Each row is a point on a tangle of strands that fork and nearly touch. The rows are in no order.
Two points are linked if the straight distance between their rows is under 96.9. Some points are linked to none.
k69: [ -6 -21 -18  -1 -66 -25 -31   3  12  -1  48  -5 -19  15  22  13   4 -15
   8  25  19  -7  -3]
k459: [ 39 -39  26   2 -13   5  -6  13   6 -18 -51   1 -13  43  19 -14  28 -17
  35  -2  37   2  53]
k552: [ 46   4  22 -43  14  -4   5  24  43  -2 -59  11 -22  55 -17  20  21 -36
  -6  16  -3  15  58]
k246: [ 15 -42  58 -29 -11 -10  24 -16 -23 -17   7 -20   4   1  40   5  35 -34
  29  -9 -13   6  21]
k300: [ 14  15  20 -73  37   4  32 -11  -5   7 -20   1  14   6 -20  45  23 -40
 -52  18 -86  23  19]
k753: [ -9  19  59  -2  20  17  33   4  30   0 -28 -30  -6  -7  20  30  26 -42
   0  10  48  13  31]
k639: [ -2  56  -2  -6 -13  -4   3  -3  10  14  22  -6  -2 -11 -19  42   4 -28
 -39  10 -75  25  -6]
k510: [-15   1  -3 -20  -7  12   4 -36 -44 -20  49  -6  14 -44  25 -13   0 -29
 -16   1 -85  20  -2]
k434: [-22  31  -4 -41   7  12  26 -32   3 -12   2 -17  13 -39  15  46  28 -24
 -34  13  -5  26  18]
k660: [ 49 -40   7 -76 -12 -32  -8 -19  -5 -12  28   6 -11  31  18  32  54 -43
   9  10 -26  10  34]
k430: [-18  30  12  53   9  50  -1   5 -17  14 -11  27 -30 -56  24 -78 -28  46
 -15 -23  52 -17  -5]
k711: [  2 -36   0 -35  39 -11  46 -29 -28 -22 -21 -20  49  -6   0  10  26  12
  43  -8  18   8  -4]
k615: [ 24 -34   1 -41 -22 -54  -4   6 -19  22  48  11  -3  40 -23  19  13  -3
 -25   6 -91   4 -10]
k742: [  9  19  72  16  19   8  19  17  18  11 -39 -22   3  12 -12  21  19 -35
   0  -2  -8   7  17]
k729: [-32  17  50 -20  40  30  49 -17  20  -6 -17 -33   1 -40  41  25  22 -24
   1  -1  55  27  26]
k192: [ -5  50  -4  38 -41   3 -21  17  34  21  -1  -5 -30   1  -9  25  11  -5
 -28   8  24   7  14]
k464: [-46  -2 -33 -37   4 -16  29 -44 -14 -10  23 -29  42 -46  13  19  34  12
  11   5  33  27  13]
k633: [-12  -5   1  61  19   8  -9  10 -14   4  -5   7  20 -21 -23 -20 -40  33
  24 -26 -15 -27 -50]
k214: [-26  -1 -16  50 -31   7 -53  24   2   7  -1  17  -7  14  -1 -52 -67  30
 -20   2  -1 -41 -37]
k958: [-26  27 -12   1   3  34   0 -39 -43 -26  67  -9 -11 -66  24 -32 -10 -45
 -12   3 -66  28   1]
k970: [ 50 -50  16 -16 -32 -27 -25  18  -2  -6 -23  17 -14  66  -1 -23  23 -15
  37   1  -6  -9  37]
k966: [ 16  38  27  18  24  22  14  -3 -11 -10 -22   1  -4 -15 -18   0 -11 -14
 -13 -15 -91   8 -11]
k353: [-51  27 -13  26 -31   5  -7 -13  -2   9  59 -16 -11 -53  31  -9  -8  -7
  -1   6   9   9 -15]
k360: [  4  35  11   7  37  40  32 -20 -31 -33 -20  -3   2 -37  10 -16 -11 -14
  -9 -14 -73  12  -9]
k596: [  6  -3 -18 -17 -24   1  11 -11   1 -22 -22   8  -7   2   6   6  13  13
   1   2   5  -6  -3]
k384: [-15 -33  13 -15 -64 -23 -24 -18   2  -7  68 -13  -9 -28  44  11   4 -34
  14  13   5  -7   5]
k310: [ 12 -37 -51  38 -18 -15 -49  41   8  23 -22  30   5  46 -36 -20 -13  53
   8   2  70 -30  -3]
k62: [ -1 -17   9  81 -38  -5 -47  55  10  34  -6   1  -2  29 -26  -5  -8  16
   1  -1  28 -15   9]
k808: [ 13 -36  54  -7 -19  20  31  -7 -14 -40 -23  -7 -15 -12  58 -10   7 -20
  18 -15  -3   1  27]
k925: [-38   9 -12  34 -36  31 -62   7   1 -14   8  20 -37  -8  26 -77 -69   2
 -20   3   5 -32 -16]
k388: [ 46 -11  41 -84  29 -22  -1  -3  22   3   1   0 -13  38   0  42  50 -65
  -7  17 -19  17  52]
k55: [ -2 -30  18 -31 -44 -19  -6 -28  -3  -7  61 -14  -5 -34  43  36  31 -49
  -4   8 -25   6  20]
k390: [ 40 -17 -52 -11  -4 -59 -13  26  12  26  28  10  11  62 -47  33  -2  13
  21   6 -27  11 -12]
k769: [ 15 -10  14  14   9  27   6   9   9 -10 -79  26 -28  12  18 -16  16  36
 -15  -7  89  -1  51]
k948: [-20 -16 -18  47  24 -13 -17   2 -21  -5  20  11  32 -14 -27 -17 -60  25
  21 -16 -52 -28 -65]
k490: [ 42 -59 -10 -23 -35 -42 -32  21  -3  -1   5  17  -3  73 -15 -21   5   1
  36   8 -28 -20   4]
k291: [-24  33 -67  -9 -11  24 -15 -31  -7 -31  13  33 -26 -28  11 -52 -44  30
 -32   0 -18 -18 -38]
k446: [  1 -43   2   0  18  -7  19  -4 -21  -4 -12 -17  38   5 -10  -8  19  28
  61 -15  44 -11 -15]
k997: [-27 -35 -24  43 -28 -30 -34  23  -4  18  37  -7  25  34  -8 -14 -45  23
  13   9  27 -29 -50]
k999: [ 18  47  -3  17   3   2   3  21  14  14 -13   8  -6   2 -42  24 -11   2
 -26  -4 -72  10 -15]
k810: [  4  19  12  56 -35   6 -33  39  29  28 -21   4 -26  13 -17  10  12   3
 -21   7  46  -1  37]
k28: [-15  45  21  50  30  59  17  -7 -16  -3   5 -10 -24 -57  20 -52 -23  -3
  16 -25  -9  13  -9]
k264: [-25 -35 -20  27   8 -19  -3   6 -12  25  23 -16  35  -8 -13 -11   1  52
  45  -9  73 -18 -39]
k361: [-25  34  -9  48 -35  13 -21   8   8  15  28  -7 -23 -24  17 -14 -12   2
 -14  -2  23  -7 -12]
k900: [-40  22  35  -7  43  41  62 -20   2   4 -15 -20   4 -67  55  -8   6  17
   6 -19  54  34   9]
k270: [  4 -44 -47  27 -23 -31 -43  32   3  13  20   1  15  53 -20  -9 -21  32
  25   7  53 -27 -33]
k238: [-13  30  20  69  30  31   4   7 -19  10  -2  -3   4 -41 -13 -25 -30  13
  19 -32 -28  -5 -33]
k763: [-22  -1 -40 -25 -39  21 -15 -25  -6 -46  -6  25 -21 -15  32 -49 -43  19
 -20   9 -13 -27 -25]
k847: [ 15 -20  37  15  -4  27  11   9  17 -21 -69   3 -25  11  39 -10  11  -8
   3  -9  72   3  65]
k820: [ 27 -13  24 -57  26   9  41 -13   5 -36 -42 -12   6  22  19  28  28 -30
  -2   4   7  19  38]
k450: [ 16 -20 -17  27 -19   6 -27  20   4   7 -43  27 -19  19  -8 -25   8  46
   2  -1  82 -21  24]
k364: [ 12  14 -38 -50  32 -17  29 -13   1   0 -31   5  31   5 -52  50   6  18
 -12   5 -48  17 -10]
k488: [-61  11 -26  12 -27 -11 -19 -23 -18  -3  92 -21  12 -43  31 -20 -23 -20
  -2  14 -31   9 -27]
k947: [  5   4  48  -3  17  44  51  -5  -7 -38 -44  -9  -8 -19  49   2  -4 -16
  -3 -21 -13  16  22]
k979: [-28   3 -15  -4 -45  26 -52  -8   1 -39  13  21 -34  -7  37 -71 -68 -17
 -17  11 -27 -29 -23]
k314: [  6  33   1 -46  41  10  38 -15   3  -5 -34  -1  26 -11 -31  45   8 -12
 -36   8 -63  22  -6]
k213: [-55  17 -29  -2  -3  31 -25 -35 -23 -19  95 -10 -16 -65  38 -57 -48 -36
   4  11 -29  13 -11]
k726: [ -8  23  48   5  59  40  57 -17 -16 -27 -47 -17  10 -30  16   0  -7  -6
  -3 -21 -25  16   1]
k755: [-24 -24  -5  85 -16  -4 -36  48  -5  40  27  -8  18  10 -12 -11 -39  29
  10  -6  39 -25 -38]
k227: [ -9  48 -52  18 -19  10  -9 -10  11  -2  -8  36 -32 -19  -8 -20 -17  49
 -45  -3  18 -17 -26]
k830: [ 34 -14  44 -81  39   7  33  -8  22 -31 -29  -4  -9  30  26  44  32 -69
 -25  16 -15  18  50]
k673: [ -9  43  32  50  32  60  27  -1  -5  -3 -34  14 -38 -54  35 -51 -19  25
 -14 -33  37   6  15]
k733: [ -7 -41 -34  -5  -8 -29 -14  -2 -15 -12  14  12  30  22 -21 -13 -47  27
  12   4 -53 -32 -55]
k829: [-30 -25   8  17 -25 -20  -1  -7 -23  11  47 -27  29  -7   9  -8   0   1
  30   0  -9  -6 -24]
k976: [ 49  16  -7 -53  17 -24   8  43  39  18 -47  16 -12  49 -58  30   3  -7
  -3  13 -36  12  39]
k311: [ 26 -10 -42  14  23 -45  -9  16  12  27   8  -3  30  36 -55  43   7  21
  31  -4  10   2 -23]
k431: [ -3  25   6  17  11  17  18  -3   3  -3 -36  -1  -5 -19 -13   1   5  24
  -7 -13   9  -1 -12]
k315: [ 37 -15 -34 -40 -13 -68  -7  17   3  33  50   8  -1  52 -34  42  13  -2
  -7  16 -58  19  -3]
k379: [  4  29 -16  47  25  -3 -19  26  24  36 -25   5   5  14 -47  24   8  39
 -11  -7  71 -10  -8]
k215: [-17  27  13  55  -3  30  -3  16  -1  41 -11  19 -16 -35   4 -36  -6  53
 -17 -19  85 -20   2]
k867: [ -1  47 -40  36   5  -6  -1   7  23  27 -22  28 -13  -6 -44  17  -5  55
 -37  -6  38 -11 -23]
k175: [-19  -1   3  35   8  44 -10 -10 -28 -30   8   6 -13 -26  17 -82 -56   3
  18 -14 -40 -20 -36]
k895: [ 42   8 -33 -53  36 -29  13  18  20  22 -27  12  18  38 -70  49   6   9
   7   9 -43  10   2]
k703: [   2  -16  -10  -35  -17  -21    3  -20  -37    3   45    3   25   -2
   -9   13   12  -11  -31    9 -102   10  -15]
k692: [ 28 -32  -9 -57  28 -12  37 -26 -19 -35 -23  -9  32  23  10  18  37  -3
  29   3   6  13  15]
k261: [  6 -45 -17 -16 -44 -34 -26   9  -7 -11  11  15   7  48  -5 -20 -21  11
  10  13 -37 -27 -26]
k485: [-31  10 -14  16 -19   8   3  -9   2  24  13  12 -14 -40  28 -21   5  48
  -6  -8  99 -15  -7]
k486: [ 15   8 -15   2  63 -33   1  -1  18  27  -3 -18  44  35 -52  44  28  -2
  38   1  37  15  -3]
k672: [ 17  -8 -43 -25 -26 -27 -11  -3  17  -4  10   1  -9  28  -6  17  26   2
  18  16  35  -2   6]
k73: [  9   3  52 -73  28   7  32 -21   5 -12   0 -11   4 -15  22  56  36 -73
 -50  20 -46  26  40]
k253: [ 20  10  56 -10  48  -2   6  22  42  15 -45 -13   3  50 -33  25  27 -45
   5  15  17   3  28]
k831: [ 18  21 -26  18  44 -15 -25  19  27  39 -13  -9  18  38 -47  30  28  15
  19  -3  86   1   4]
k108: [  8 -11  49 -17 -15 -20   6 -12 -11   7  34 -18   1   0   9  24  37 -37
  -4   0 -43  13   9]
k377: [-26 -14 -39   6 -12 -20  -4  -8  -3  23  35 -11  16  -5   2  -3  12  42
  25   7  93 -10 -21]

A fork is a point with three links, a tip a point with one. Leave the first point through the second and follow the links. Name the first fork or tip that comes.
k486 / k831 | k214
k69 / k384 | k639
k430 / k215 | k830
k246 / k108 | k431
k830 / k73 | k900

Name the points in between on the shortest way along the links from the first point to the second, in order.
k808 / k69 | k246, k108, k55, k384
k246 / k966 | k808, k947, k726, k360
k431 / k55 | k596, k672, k69, k384
k488 / k615 | k213, k958, k510, k703
k315 / k450 | k615, k703, k510, k958, k213, k488, k353, k361, k192, k810, k62, k755, k997, k270, k310
k769 / k633 | k847, k459, k970, k490, k261, k733, k948
